Each scene shows the same named points in several views. A view is turned or mirrored, and shifted as a whole, has a little noise and may leave points out.

Scene 1
View 1
z247: 1.790,0.370,1.423,0.692,-0.461,-3.601,1.254,-0.719,1.590,0.391,-0.106,-0.191,-1.658,-0.053,1.739,-0.781,-1.224,2.220,1.418,2.886
z960: 1.803,-3.600,-0.788,-1.316,0.668,-1.413,-0.715,2.035,4.946,-2.353,0.505,3.075,-2.475,0.973,-1.194,-2.488,-1.538,-0.061,-0.528,0.510
z559: 1.812,0.376,0.802,0.733,-2.046,-3.009,1.186,-0.533,1.346,1.436,-1.204,-0.835,-1.409,-0.455,1.657,-0.989,-0.633,1.625,0.851,2.936
z169: 1.554,-0.678,0.248,0.216,-2.104,-2.796,0.669,-0.151,2.261,0.711,-0.595,0.379,-1.471,0.087,0.769,-1.349,-0.755,0.801,0.354,2.224
z885: -0.170,-1.015,0.856,0.232,-4.289,-3.948,-0.273,-0.917,0.853,2.378,0.774,-0.176,-1.053,1.035,-0.487,-0.722,-1.741,-0.483,0.117,0.719
z620: 0.004,-3.385,1.877,-1.507,0.978,-4.179,-1.282,1.402,2.595,-0.996,3.201,1.569,-2.354,2.253,-1.316,-1.220,-4.262,-0.356,1.217,-0.828
z171: 0.616,-2.907,0.119,-0.723,-1.390,-2.584,-0.793,2.890,1.522,2.046,-0.310,-1.346,-2.350,0.201,-0.427,-1.760,-2.252,-0.678,1.264,-0.540
z164: 1.348,-2.013,-0.747,-0.322,-2.445,-1.926,-0.142,0.638,3.215,0.285,-0.616,1.330,-1.843,0.395,-0.634,-1.791,-0.614,-0.182,-0.678,1.151
z515: 1.492,-1.950,-0.121,-0.177,-1.811,-2.085,-0.053,1.593,2.218,1.175,-0.946,-0.249,-1.860,-0.121,0.074,-1.750,-1.200,-0.017,0.411,0.917
z721: 0.977,-0.887,1.472,0.282,-1.171,-3.674,0.297,0.992,0.368,2.359,-0.256,-2.065,-1.940,-0.138,1.381,-0.928,-2.094,0.933,2.197,1.327
z272: 1.278,-0.631,-0.237,0.187,-3.027,-2.767,0.519,-2.873,4.287,-1.975,0.993,4.470,-0.989,1.548,-0.930,-1.266,-0.156,0.683,-2.191,2.754
z376: 1.784,0.052,0.240,0.593,-2.454,-2.952,1.118,-2.725,3.581,-1.582,0.397,3.421,-0.923,0.785,0.162,-1.124,-0.027,1.472,-1.363,3.544
z639: 0.791,-0.986,1.138,0.024,-1.581,-3.532,0.178,0.148,1.320,1.166,0.366,-0.356,-1.638,0.526,0.467,-0.962,-2.046,0.593,1.040,1.297
z595: 0.922,-2.385,0.736,-0.613,-0.525,-3.046,-0.433,1.774,2.052,0.853,0.380,-0.424,-2.227,0.467,-0.161,-1.537,-2.387,0.072,1.277,0.228
z686: 2.109,-0.813,0.744,-0.093,0.186,-2.983,0.774,-0.861,3.691,-1.911,0.567,2.368,-1.735,0.642,0.505,-1.248,-1.165,1.698,0.194,2.848
z140: 0.711,-2.286,-1.005,-0.249,-3.870,-1.920,-0.517,1.535,1.938,2.112,-1.290,-0.419,-1.760,-0.066,-0.720,-1.804,-0.841,-1.091,-0.311,0.232
View 2
z559: 1.323,1.018,0.447,0.331,1.435,-3.114,-1.151,-2.770,0.616,1.716,-0.656,-1.030,-0.060,0.957,-0.048,-0.890,-0.457,1.579,-0.453,0.354
z376: -2.067,0.209,0.802,-0.317,0.886,-3.759,-1.833,-0.639,1.339,0.904,-1.566,-0.008,-0.482,-2.323,-1.909,2.311,1.433,3.264,-0.988,0.478
z272: -2.978,-0.556,1.148,-0.988,0.699,-3.428,-2.311,0.017,1.040,0.745,-0.816,0.264,0.200,-3.342,-2.535,2.806,1.966,3.505,-1.180,-0.084
z164: -0.152,-1.281,0.655,-1.348,1.095,-0.998,-2.309,-1.865,0.791,0.411,0.990,-0.374,1.162,-1.398,-1.731,-0.242,-0.029,2.040,-1.464,-1.502
z639: 1.823,-0.177,1.461,0.827,1.783,-1.323,-2.013,-2.007,-0.261,2.007,0.402,-0.226,0.832,1.108,-1.073,-0.863,-0.307,0.989,-0.268,0.207
z247: 1.395,0.638,1.095,1.299,1.777,-2.608,-1.534,-2.099,0.308,1.957,-1.662,-0.285,-0.206,0.763,-0.818,0.011,-0.387,1.623,-0.028,1.326
z686: -0.097,-0.984,1.357,0.503,1.917,-1.604,-2.582,-1.171,0.718,0.963,-2.499,0.536,-0.390,-1.407,-2.559,1.693,-0.021,2.273,-0.585,0.926
z885: 0.164,0.395,1.701,-0.216,0.805,-2.592,-1.294,-0.877,-0.540,2.494,3.478,-0.497,2.109,0.568,-0.708,-0.633,1.005,1.492,-0.331,-0.851
z169: 0.483,0.043,0.777,-0.109,1.444,-2.191,-1.698,-2.180,0.617,1.387,-0.104,-0.543,0.416,-0.059,-0.918,-0.133,-0.051,1.862,-0.821,-0.208
z515: 1.293,-1.035,0.692,-0.718,1.610,-0.561,-2.311,-2.616,0.312,0.717,0.937,-0.482,1.105,0.061,-1.273,-1.269,-0.856,1.455,-1.293,-1.446
z620: 1.224,-3.026,3.939,1.230,2.280,1.875,-3.761,0.671,-1.934,2.367,1.491,1.838,2.293,-0.538,-4.092,0.884,0.449,0.764,0.048,0.445
z721: 2.937,0.395,1.422,1.097,1.874,-1.285,-1.647,-2.724,-0.495,2.516,0.909,-0.606,1.044,2.229,-0.322,-1.769,-0.946,0.485,0.002,0.182
z960: -0.326,-3.128,1.293,-0.874,1.982,1.004,-3.894,-1.188,0.724,-0.484,-1.097,0.881,0.622,-2.749,-3.805,1.342,-0.417,2.227,-1.739,-1.085
z140: 0.683,-0.763,0.579,-1.676,0.997,-0.817,-1.865,-2.434,0.405,0.637,3.069,-0.988,2.063,-0.188,-0.881,-1.784,-0.362,1.444,-1.664,-2.685
View 3
z721: 1.227,0.266,-2.457,-0.615,-0.034,0.173,0.942,-0.565,-0.492,-0.630,-3.035,0.980,0.021,-2.532,0.174,0.690,4.413,-1.352,0.974,0.162
z171: 1.190,-2.161,-3.421,-0.907,0.241,1.240,0.488,1.119,0.386,-0.170,-1.097,0.554,-0.058,-3.178,0.682,-0.877,1.822,-1.665,-0.847,0.139
z515: 0.913,-0.643,-3.320,-0.964,1.126,0.765,0.740,1.020,-0.126,0.380,-1.043,0.374,-0.099,-1.875,-0.526,-1.449,2.072,-0.758,0.819,-1.029
z639: 0.296,0.509,-2.700,-0.391,0.700,1.121,1.467,0.082,-0.321,0.305,-2.012,1.227,1.033,-1.740,0.499,-0.290,3.152,-1.029,1.549,0.001
z559: 0.731,1.939,-2.714,-0.447,1.263,-0.069,1.426,-0.540,-1.047,0.097,-2.606,0.963,0.268,-1.003,-1.159,-0.432,4.190,-0.191,2.867,-1.510
z272: -2.024,2.224,-2.901,0.449,3.083,2.852,2.558,1.527,-0.633,3.192,-0.281,1.756,3.072,1.570,-0.132,-3.167,0.395,0.529,4.464,-1.613
z376: -1.328,2.769,-2.567,0.282,2.873,1.892,2.394,0.720,-1.141,2.426,-1.059,1.430,2.077,1.604,-0.800,-2.454,1.699,0.570,4.697,-1.824
z686: -0.100,0.647,-1.304,0.286,2.665,2.599,2.233,1.025,-1.164,1.671,-1.963,0.857,-0.051,1.766,-0.401,-1.713,1.859,-0.216,3.668,-0.122
z620: -0.487,-2.583,-1.264,0.496,0.980,4.626,2.164,2.045,0.485,1.458,-1.735,1.498,1.032,-0.881,3.173,-0.442,0.657,-2.153,0.436,2.970
z247: 0.665,1.633,-1.614,-0.181,1.483,0.947,1.776,-0.408,-1.360,0.295,-3.183,0.954,-0.006,-0.013,-0.500,-0.129,4.242,-0.568,3.230,-0.418
z960: 0.186,-2.641,-2.074,-0.050,2.823,3.593,1.675,2.955,-0.337,2.282,0.090,0.191,-0.694,1.029,0.118,-2.971,-0.833,-0.637,1.098,0.253
z140: 0.436,-0.599,-4.842,-1.328,0.681,0.254,0.296,1.037,0.520,0.495,0.056,0.789,1.141,-3.274,-0.309,-1.974,1.400,-0.659,0.122,-1.702
z595: 0.857,-1.392,-2.478,-0.487,0.802,1.827,1.240,1.051,-0.041,0.332,-1.693,0.777,-0.192,-1.753,0.765,-0.678,2.071,-1.458,0.279,0.628
z885: -0.821,1.529,-4.136,-0.503,0.147,1.069,1.211,0.010,0.487,0.600,-1.348,2.030,3.131,-3.128,1.115,-0.664,2.723,-0.973,1.438,-0.688
View 4
z171: 0.882,2.336,3.926,1.084,2.906,-1.878,1.896,1.482,-0.367,2.920,-1.153,-0.312,0.141,0.440,-2.103,2.615,-3.326,-0.367,1.034,-0.023
z376: 1.433,-3.235,1.832,1.515,-1.300,4.491,-0.544,1.025,-0.341,-2.382,-0.873,-2.874,1.015,0.424,1.923,0.990,-2.364,-0.856,-1.426,0.772
z960: 4.787,-0.965,1.632,1.394,-0.314,-0.161,0.961,1.988,-0.494,0.474,-1.647,-3.001,0.108,0.921,-0.872,2.199,-2.545,2.707,2.776,-1.901
z620: 4.375,-0.461,0.189,4.265,1.645,-0.325,1.176,-0.368,-0.731,4.073,0.304,-1.393,-2.216,1.877,-0.283,2.633,-2.481,0.690,2.208,-1.166
z639: 0.096,-0.024,2.210,2.141,1.585,0.606,0.821,-0.014,-0.194,1.768,0.163,-1.386,0.232,0.108,-0.365,1.898,-2.510,-1.575,-0.257,0.139
z595: 1.253,0.687,2.222,1.907,1.912,-0.871,1.212,0.338,-0.296,2.600,-0.150,-1.549,-0.043,0.243,-1.067,2.315,-2.563,-0.399,1.110,-0.771
z247: -1.200,-1.092,1.519,1.751,0.601,1.045,0.275,-0.935,0.085,0.662,1.029,-2.886,1.239,-1.204,0.040,1.597,-1.617,-2.126,-0.718,-0.852
z164: 1.812,-0.197,3.225,0.761,0.696,0.905,0.925,2.065,-0.415,-0.013,-1.652,-1.615,0.705,0.692,-0.476,1.939,-2.963,0.246,0.351,0.144
z686: 1.827,-2.117,0.907,1.842,-0.769,1.584,0.035,0.131,-0.134,-0.307,0.032,-3.479,0.917,-0.360,0.594,1.530,-1.698,-0.007,0.544,-1.263
z559: -1.789,-0.330,2.685,0.936,0.981,1.037,0.485,-0.118,0.006,0.111,0.295,-2.093,1.716,-1.292,-0.302,1.541,-2.003,-2.407,-1.258,0.046
z169: -0.163,-0.569,2.688,1.099,0.832,1.027,0.633,0.577,-0.173,0.170,-0.419,-1.990,1.115,-0.335,-0.119,1.735,-2.338,-1.303,-0.442,0.080
z515: 0.596,0.901,3.395,0.680,1.417,-0.402,1.217,1.317,-0.317,1.057,-1.040,-1.526,0.943,-0.192,-1.323,2.136,-2.878,-0.520,0.396,-0.300
z885: 0.253,0.357,3.165,2.340,2.358,1.772,0.840,0.618,-0.340,1.669,-0.730,0.144,-0.508,1.281,0.140,2.022,-3.397,-2.266,-1.204,2.006
View 5
z595: 1.466,0.143,1.715,0.315,1.300,0.684,-1.256,0.241,-0.539,0.085,-0.549,-1.635,0.283,0.028,1.256,-0.505,-0.302,-1.079,-0.760,-0.698
z885: -1.661,1.838,3.445,-0.372,1.674,1.799,0.595,-0.681,-1.606,-0.640,0.140,-2.015,0.177,0.646,3.942,-0.737,0.358,0.319,0.664,-2.531
z140: -1.814,-1.536,3.373,-1.179,2.360,0.532,0.663,-0.203,-1.690,0.574,-0.066,-1.330,0.536,-0.798,1.901,0.644,-0.762,0.806,1.008,-1.252
z247: 2.341,0.465,0.704,1.157,-1.355,1.996,-0.098,1.804,-0.964,-0.430,0.777,-2.014,0.593,0.833,3.884,-1.135,-0.095,-0.991,1.817,-2.270
z376: 1.748,0.653,1.084,0.247,-0.777,3.158,4.827,1.924,-0.135,-0.331,-0.703,-0.486,0.666,-0.004,5.115,-0.881,-0.709,1.778,3.048,-3.549
z686: 3.701,0.349,0.367,0.740,-0.614,2.182,2.839,2.222,0.505,-0.050,-1.096,-0.488,0.549,-0.186,3.147,-0.835,-0.678,0.521,1.563,-2.240
z272: 1.475,1.083,1.502,-0.515,0.338,3.161,6.065,1.593,0.528,-0.262,-1.792,-0.072,0.644,-0.611,4.965,-0.922,-0.772,2.734,2.521,-3.624
z171: -0.093,-0.728,2.639,-0.440,2.255,0.088,-1.092,-0.340,-0.965,0.408,-0.610,-1.540,0.288,-0.540,0.631,0.207,-0.550,-0.557,-0.827,-0.274
z721: 0.580,0.294,1.863,0.842,0.116,0.973,-2.289,0.406,-1.787,-0.371,1.035,-2.657,0.428,0.866,2.466,-0.743,0.344,-1.587,0.333,-1.453
z164: 0.258,-1.124,2.253,-0.630,1.316,1.193,2.388,0.730,-0.736,0.560,-0.743,-0.669,0.640,-0.978,2.501,0.160,-0.920,1.244,1.416,-1.677
z515: 0.337,-1.445,2.111,-0.284,1.067,0.710,0.318,0.626,-1.066,0.407,-0.176,-1.342,0.526,-0.644,1.747,0.197,-0.793,0.046,0.966,-1.086
z620: 3.031,2.981,1.550,-0.250,2.717,1.474,0.848,-0.323,1.811,-0.118,-3.373,-0.527,-0.014,-0.192,0.986,-1.192,-0.289,-0.253,-3.096,-0.685
z169: 0.738,-0.375,1.665,0.293,-0.098,1.676,1.080,1.361,-1.229,-0.110,0.235,-1.409,0.550,0.016,3.488,-0.376,-0.366,0.286,1.908,-2.299
z960: 3.356,-1.140,0.830,-0.768,1.918,1.002,3.367,1.432,1.592,0.918,-2.938,0.580,0.585,-1.935,0.495,0.097,-1.580,1.337,-0.176,-0.706

In a view up to two points have been moved. Name them for each view, in the order of its rows, or write -.
view 1: -
view 2: z639, z960
view 3: -
view 4: z171, z376
view 5: z595

Scene 2
View 1
z409: -0.127,0.960,3.931,1.324,0.694,-0.545,-0.581,-1.006,1.469,0.135,0.186,-0.461,2.361,0.466,-0.072,-1.409,-1.940,0.247,0.476,0.678
z38: 2.433,-0.925,1.557,0.860,-0.433,-1.159,0.150,-0.590,0.002,-2.431,-1.391,2.742,1.452,2.601,1.102,-1.716,-0.873,0.781,-0.341,-1.789
z123: 3.688,1.684,2.567,2.056,2.341,-0.639,-2.796,-1.932,0.329,0.042,2.722,-0.293,-1.592,-0.147,-2.906,2.585,-0.653,1.104,1.634,0.834
z554: 0.811,1.578,3.412,1.061,1.183,-0.820,-1.177,-0.313,1.583,0.672,2.344,-0.496,0.217,-0.242,0.214,1.677,-0.600,0.722,-0.357,1.110
z270: -0.835,1.740,4.539,-0.739,0.117,-0.185,1.208,0.782,2.286,-1.366,2.231,1.414,1.909,-0.600,2.251,0.773,0.173,1.233,-2.397,1.483
z700: -1.253,1.709,4.636,-0.990,0.032,-0.559,1.061,1.083,2.650,-1.024,2.732,1.151,1.461,-0.679,3.033,1.301,0.413,1.181,-2.868,1.495
z764: 2.167,2.970,4.625,0.535,2.460,0.303,-1.285,-1.339,1.164,-1.499,4.275,0.529,-0.324,-1.907,-2.213,2.941,0.152,1.722,0.068,2.721
z978: 0.511,1.876,3.676,-0.004,0.812,-0.559,-0.281,0.433,1.896,-0.448,3.107,0.712,-0.022,-0.664,1.244,2.483,0.286,1.389,-1.576,1.618
z750: -1.160,3.294,5.927,0.567,1.961,0.228,-0.762,-0.646,2.700,0.780,3.746,-1.371,1.788,-2.236,-0.874,1.392,-1.003,0.767,-0.202,3.463
z214: 1.572,-0.611,0.928,0.306,-0.695,-1.809,0.119,1.065,0.904,-0.712,-0.214,1.785,0.024,2.516,3.217,0.702,0.120,0.995,-1.789,-1.962
z929: 2.007,-1.434,0.640,2.378,-0.143,-2.014,-1.358,-0.740,0.108,0.646,-2.281,0.145,1.284,3.352,0.549,-2.058,-2.228,-0.108,1.073,-2.565
z655: 2.488,0.935,2.409,0.652,0.800,-0.867,-0.882,-0.376,0.776,-1.094,2.090,1.228,-0.876,0.384,0.235,2.119,0.198,1.459,-0.546,0.190
View 2
z270: -2.732,1.053,-0.331,-3.555,-0.716,1.339,2.450,-0.115,-0.832,0.555,-1.614,0.267,0.384,-2.040,0.359,-3.085,0.169,-0.131,2.854,3.633
z554: -3.481,-0.159,-0.717,-0.945,-0.395,1.950,0.033,1.988,0.697,0.320,0.199,0.507,-0.991,-1.080,0.406,-1.387,1.794,0.664,2.099,2.923
z655: -3.413,0.550,1.108,-0.661,1.178,3.342,-0.128,2.376,-0.935,1.756,0.514,0.546,-0.619,-1.825,0.984,-0.882,0.979,0.645,1.613,3.179
z978: -2.191,0.487,-0.224,-2.191,0.225,1.911,1.562,1.206,0.111,0.470,-0.446,0.417,-1.104,-1.460,0.271,-2.916,0.823,-0.395,3.676,4.297
z123: -5.515,-0.565,1.204,0.858,0.256,2.969,-1.976,3.119,0.746,1.312,3.215,0.145,-1.580,-1.109,1.218,0.493,3.173,2.293,1.657,3.241
z38: -3.740,0.716,0.698,-1.625,0.674,3.908,-0.280,1.389,-2.981,2.061,-2.249,0.974,1.928,-3.136,1.191,-0.068,-0.697,1.147,-2.413,-0.204
z409: -4.850,-0.028,-1.654,-2.074,-2.007,1.219,-0.435,0.642,-0.079,-0.022,-1.041,0.695,0.900,-1.623,0.353,-0.869,1.605,1.529,-0.216,0.623
z750: -4.719,-0.054,-1.487,-2.624,-2.720,-0.184,0.811,-0.044,1.933,-0.949,1.204,-0.310,-0.857,-0.563,0.293,-2.548,3.124,1.164,4.060,4.206
z214: -1.148,0.447,-0.169,-0.992,2.016,4.167,0.585,2.508,-2.181,1.614,-2.990,1.579,0.345,-2.518,0.276,-1.299,-1.308,-0.615,-0.355,0.974
z700: -1.728,1.416,-0.874,-3.942,-0.798,0.996,3.186,-0.358,-0.250,0.033,-1.821,0.300,-0.069,-1.855,0.008,-4.121,-0.018,-0.931,3.941,4.406
z764: -5.623,0.572,1.900,-0.961,-0.184,2.177,-0.195,1.593,0.387,1.337,3.207,-0.554,-1.110,-1.525,1.415,-0.985,2.740,1.999,3.163,4.932
View 3
z409: 0.848,0.538,3.553,0.883,-0.457,-0.933,0.717,0.090,1.405,-1.911,1.360,0.789,-0.241,-0.704,1.582,1.353,0.262,-1.108,-2.645,1.390
z700: 1.577,-0.022,0.567,-2.300,0.545,3.630,-0.741,1.579,-0.321,-0.332,1.525,1.055,-0.319,-1.172,0.706,1.933,-2.770,-2.112,-2.248,0.731
z655: -1.067,0.401,-0.206,-0.879,-0.666,1.074,1.355,-1.244,-0.436,-1.439,0.810,0.994,-1.413,-0.345,2.006,1.438,-0.764,-0.971,1.551,0.891
z978: 0.660,0.048,0.696,-2.369,0.436,3.321,0.367,0.511,-0.905,-0.802,1.021,1.722,-1.943,-1.654,1.200,2.139,-1.966,-1.875,-0.460,0.735
z270: 1.377,-0.280,0.464,-1.854,0.335,2.558,-0.419,1.238,-0.303,-0.535,1.089,1.083,0.083,-0.849,0.647,1.471,-2.496,-2.015,-2.796,1.031
z214: -0.670,1.508,0.241,-0.507,-1.057,1.522,-1.274,0.500,1.469,-0.926,3.684,-0.894,1.374,1.393,1.535,1.661,-0.652,-1.097,2.092,-0.584
z929: -0.951,2.082,3.443,2.606,-1.822,-2.502,0.022,-0.420,3.067,-2.364,3.666,-0.982,1.253,1.514,2.414,1.209,2.172,-0.293,1.383,0.095
z123: -1.630,0.222,1.333,-0.032,-0.867,-0.831,3.963,-3.024,-0.779,-2.800,-0.747,2.310,-3.856,-1.454,2.850,1.223,0.623,-0.627,1.900,2.017
z750: 1.916,-0.480,3.273,-1.394,0.795,1.655,2.146,0.032,-0.931,-1.716,-0.591,3.249,-3.502,-3.286,1.175,1.939,-1.154,-1.798,-3.996,2.330
z38: -1.084,0.814,-0.082,1.471,-1.706,-1.533,-0.138,-0.084,1.776,-1.530,2.368,-1.317,2.606,2.370,1.864,0.532,-0.037,-0.848,0.176,0.433
z764: -0.453,-0.867,-0.129,-1.605,-0.009,0.771,3.674,-2.043,-2.154,-1.942,-1.775,2.965,-3.573,-2.190,1.926,1.342,-1.582,-1.507,-0.778,2.541
z554: 0.053,0.439,2.133,-0.466,-0.235,0.574,1.813,-0.967,-0.087,-1.902,0.555,1.739,-2.217,-1.615,1.816,1.777,-0.236,-1.080,-0.564,1.477
View 4
z764: -1.167,-2.834,1.522,-4.764,0.045,-0.935,1.348,2.320,-1.586,-0.711,0.847,-1.839,-1.365,1.962,1.321,3.376,-0.088,3.078,-2.261,1.157
z929: -0.078,-0.338,-1.983,0.609,1.980,0.138,1.437,-3.207,3.632,-1.866,-0.583,-2.038,-0.749,-4.080,-0.924,-0.471,-1.265,0.902,3.377,1.847
z700: -1.595,-1.292,2.512,-2.281,3.538,2.014,1.691,3.529,-1.204,1.160,-0.232,-0.996,-1.926,0.434,-2.570,0.340,0.229,-1.526,-1.588,2.594
z270: -1.708,-1.412,2.370,-2.558,3.062,1.778,1.761,3.155,-1.370,1.189,0.081,-1.028,-2.013,0.862,-2.113,0.812,0.212,-0.940,-1.611,2.268
z655: -0.287,-1.909,0.502,-3.290,1.748,-0.340,1.059,1.875,1.002,-1.759,0.202,-2.005,-0.254,-1.133,0.360,1.092,0.045,0.894,-0.754,2.410
z38: 0.124,0.267,-0.909,-1.036,3.837,1.341,1.338,-1.226,3.145,-0.526,-0.461,-1.724,0.115,-3.893,0.818,-0.309,-0.300,-0.562,0.842,0.316
z409: -1.567,-0.593,0.265,-0.416,1.649,0.728,2.052,-1.377,-0.003,0.798,-0.117,-1.307,-2.421,-0.412,-1.334,1.075,-1.291,1.423,1.456,0.918
z123: -0.367,-2.918,-0.401,-3.814,-1.135,-2.191,0.928,0.186,0.372,-2.744,0.688,-2.373,-1.013,0.037,1.515,3.029,-0.621,4.004,-0.156,2.126
z750: -2.716,-2.287,2.142,-2.357,0.396,0.064,2.108,1.558,-3.074,1.147,0.569,-1.116,-3.506,3.060,-2.049,2.793,-0.854,2.266,-0.979,1.799
z554: -1.211,-2.014,0.695,-2.270,0.813,-0.258,1.454,1.292,-0.256,-0.886,0.207,-1.679,-1.915,0.239,-1.488,1.362,-0.523,1.482,-0.023,2.976
z978: -1.415,-2.100,2.046,-2.999,2.159,0.577,1.435,3.519,-0.987,-0.340,0.034,-1.484,-1.495,0.683,-1.822,0.877,0.262,-0.172,-1.589,3.274
View 5
z270: -1.098,-1.774,1.308,-0.400,0.418,-0.674,0.450,-0.055,-2.390,-1.565,2.310,-1.295,0.420,1.940,1.333,-1.023,-0.281,-0.384,1.434,0.415
z700: -1.378,-2.021,1.177,-0.518,0.237,-1.091,0.381,-0.070,-3.190,-1.657,2.319,-0.951,0.827,2.037,1.511,-1.131,-0.004,0.297,0.943,0.148
z764: -0.510,0.218,4.445,-1.038,2.100,4.243,-2.386,2.395,-0.943,-0.090,2.344,-1.300,1.419,2.663,1.825,-2.130,-1.461,-2.785,-0.041,-1.025
z409: 0.435,-0.358,1.249,1.517,-0.301,0.393,1.263,2.223,0.536,-1.527,0.864,-1.592,1.641,-0.359,1.612,-0.174,-1.083,-3.371,3.466,-0.259
z554: -0.401,0.262,2.261,0.283,-0.203,1.534,-0.552,2.700,-1.403,-1.390,0.975,-0.974,2.831,1.288,1.123,-0.610,-0.957,-2.002,1.005,-1.439
z38: 0.913,2.180,0.059,0.269,0.061,0.275,3.553,-0.257,1.973,-1.745,-1.196,-1.598,0.067,0.947,-1.995,1.849,-1.239,-1.892,2.494,0.527
z123: 0.374,2.710,3.818,-0.181,0.727,5.012,-1.688,4.000,0.604,-0.376,0.087,-0.998,3.243,1.986,0.353,-0.678,-1.902,-3.578,0.197,-2.295
z214: -0.182,2.277,-0.467,-0.045,-1.778,-0.564,2.890,0.504,-0.885,-2.555,-1.798,-0.624,2.482,1.832,-2.507,1.945,-0.592,0.506,0.417,-0.809
z929: 1.388,3.041,-0.363,1.897,-1.757,0.484,3.538,2.419,2.483,-2.120,-2.456,-1.283,2.820,-0.646,-1.812,2.454,-1.570,-3.382,3.195,-1.036
z750: -0.802,-2.438,3.265,0.640,0.667,1.495,-2.090,3.196,-2.190,-1.019,3.456,-1.255,2.280,0.671,4.146,-2.553,-0.502,-2.933,2.010,-0.924
z655: -0.235,1.680,2.226,-0.817,0.482,2.332,0.005,1.420,-0.627,-0.996,0.137,-0.970,1.848,2.596,-0.585,-0.113,-1.101,-1.189,0.115,-0.991

In a view up to two points have been moved. Name them for each view, in the order of its rows, or write -.
view 1: z978
view 2: z700, z764
view 3: z554
view 4: z270
view 5: z214
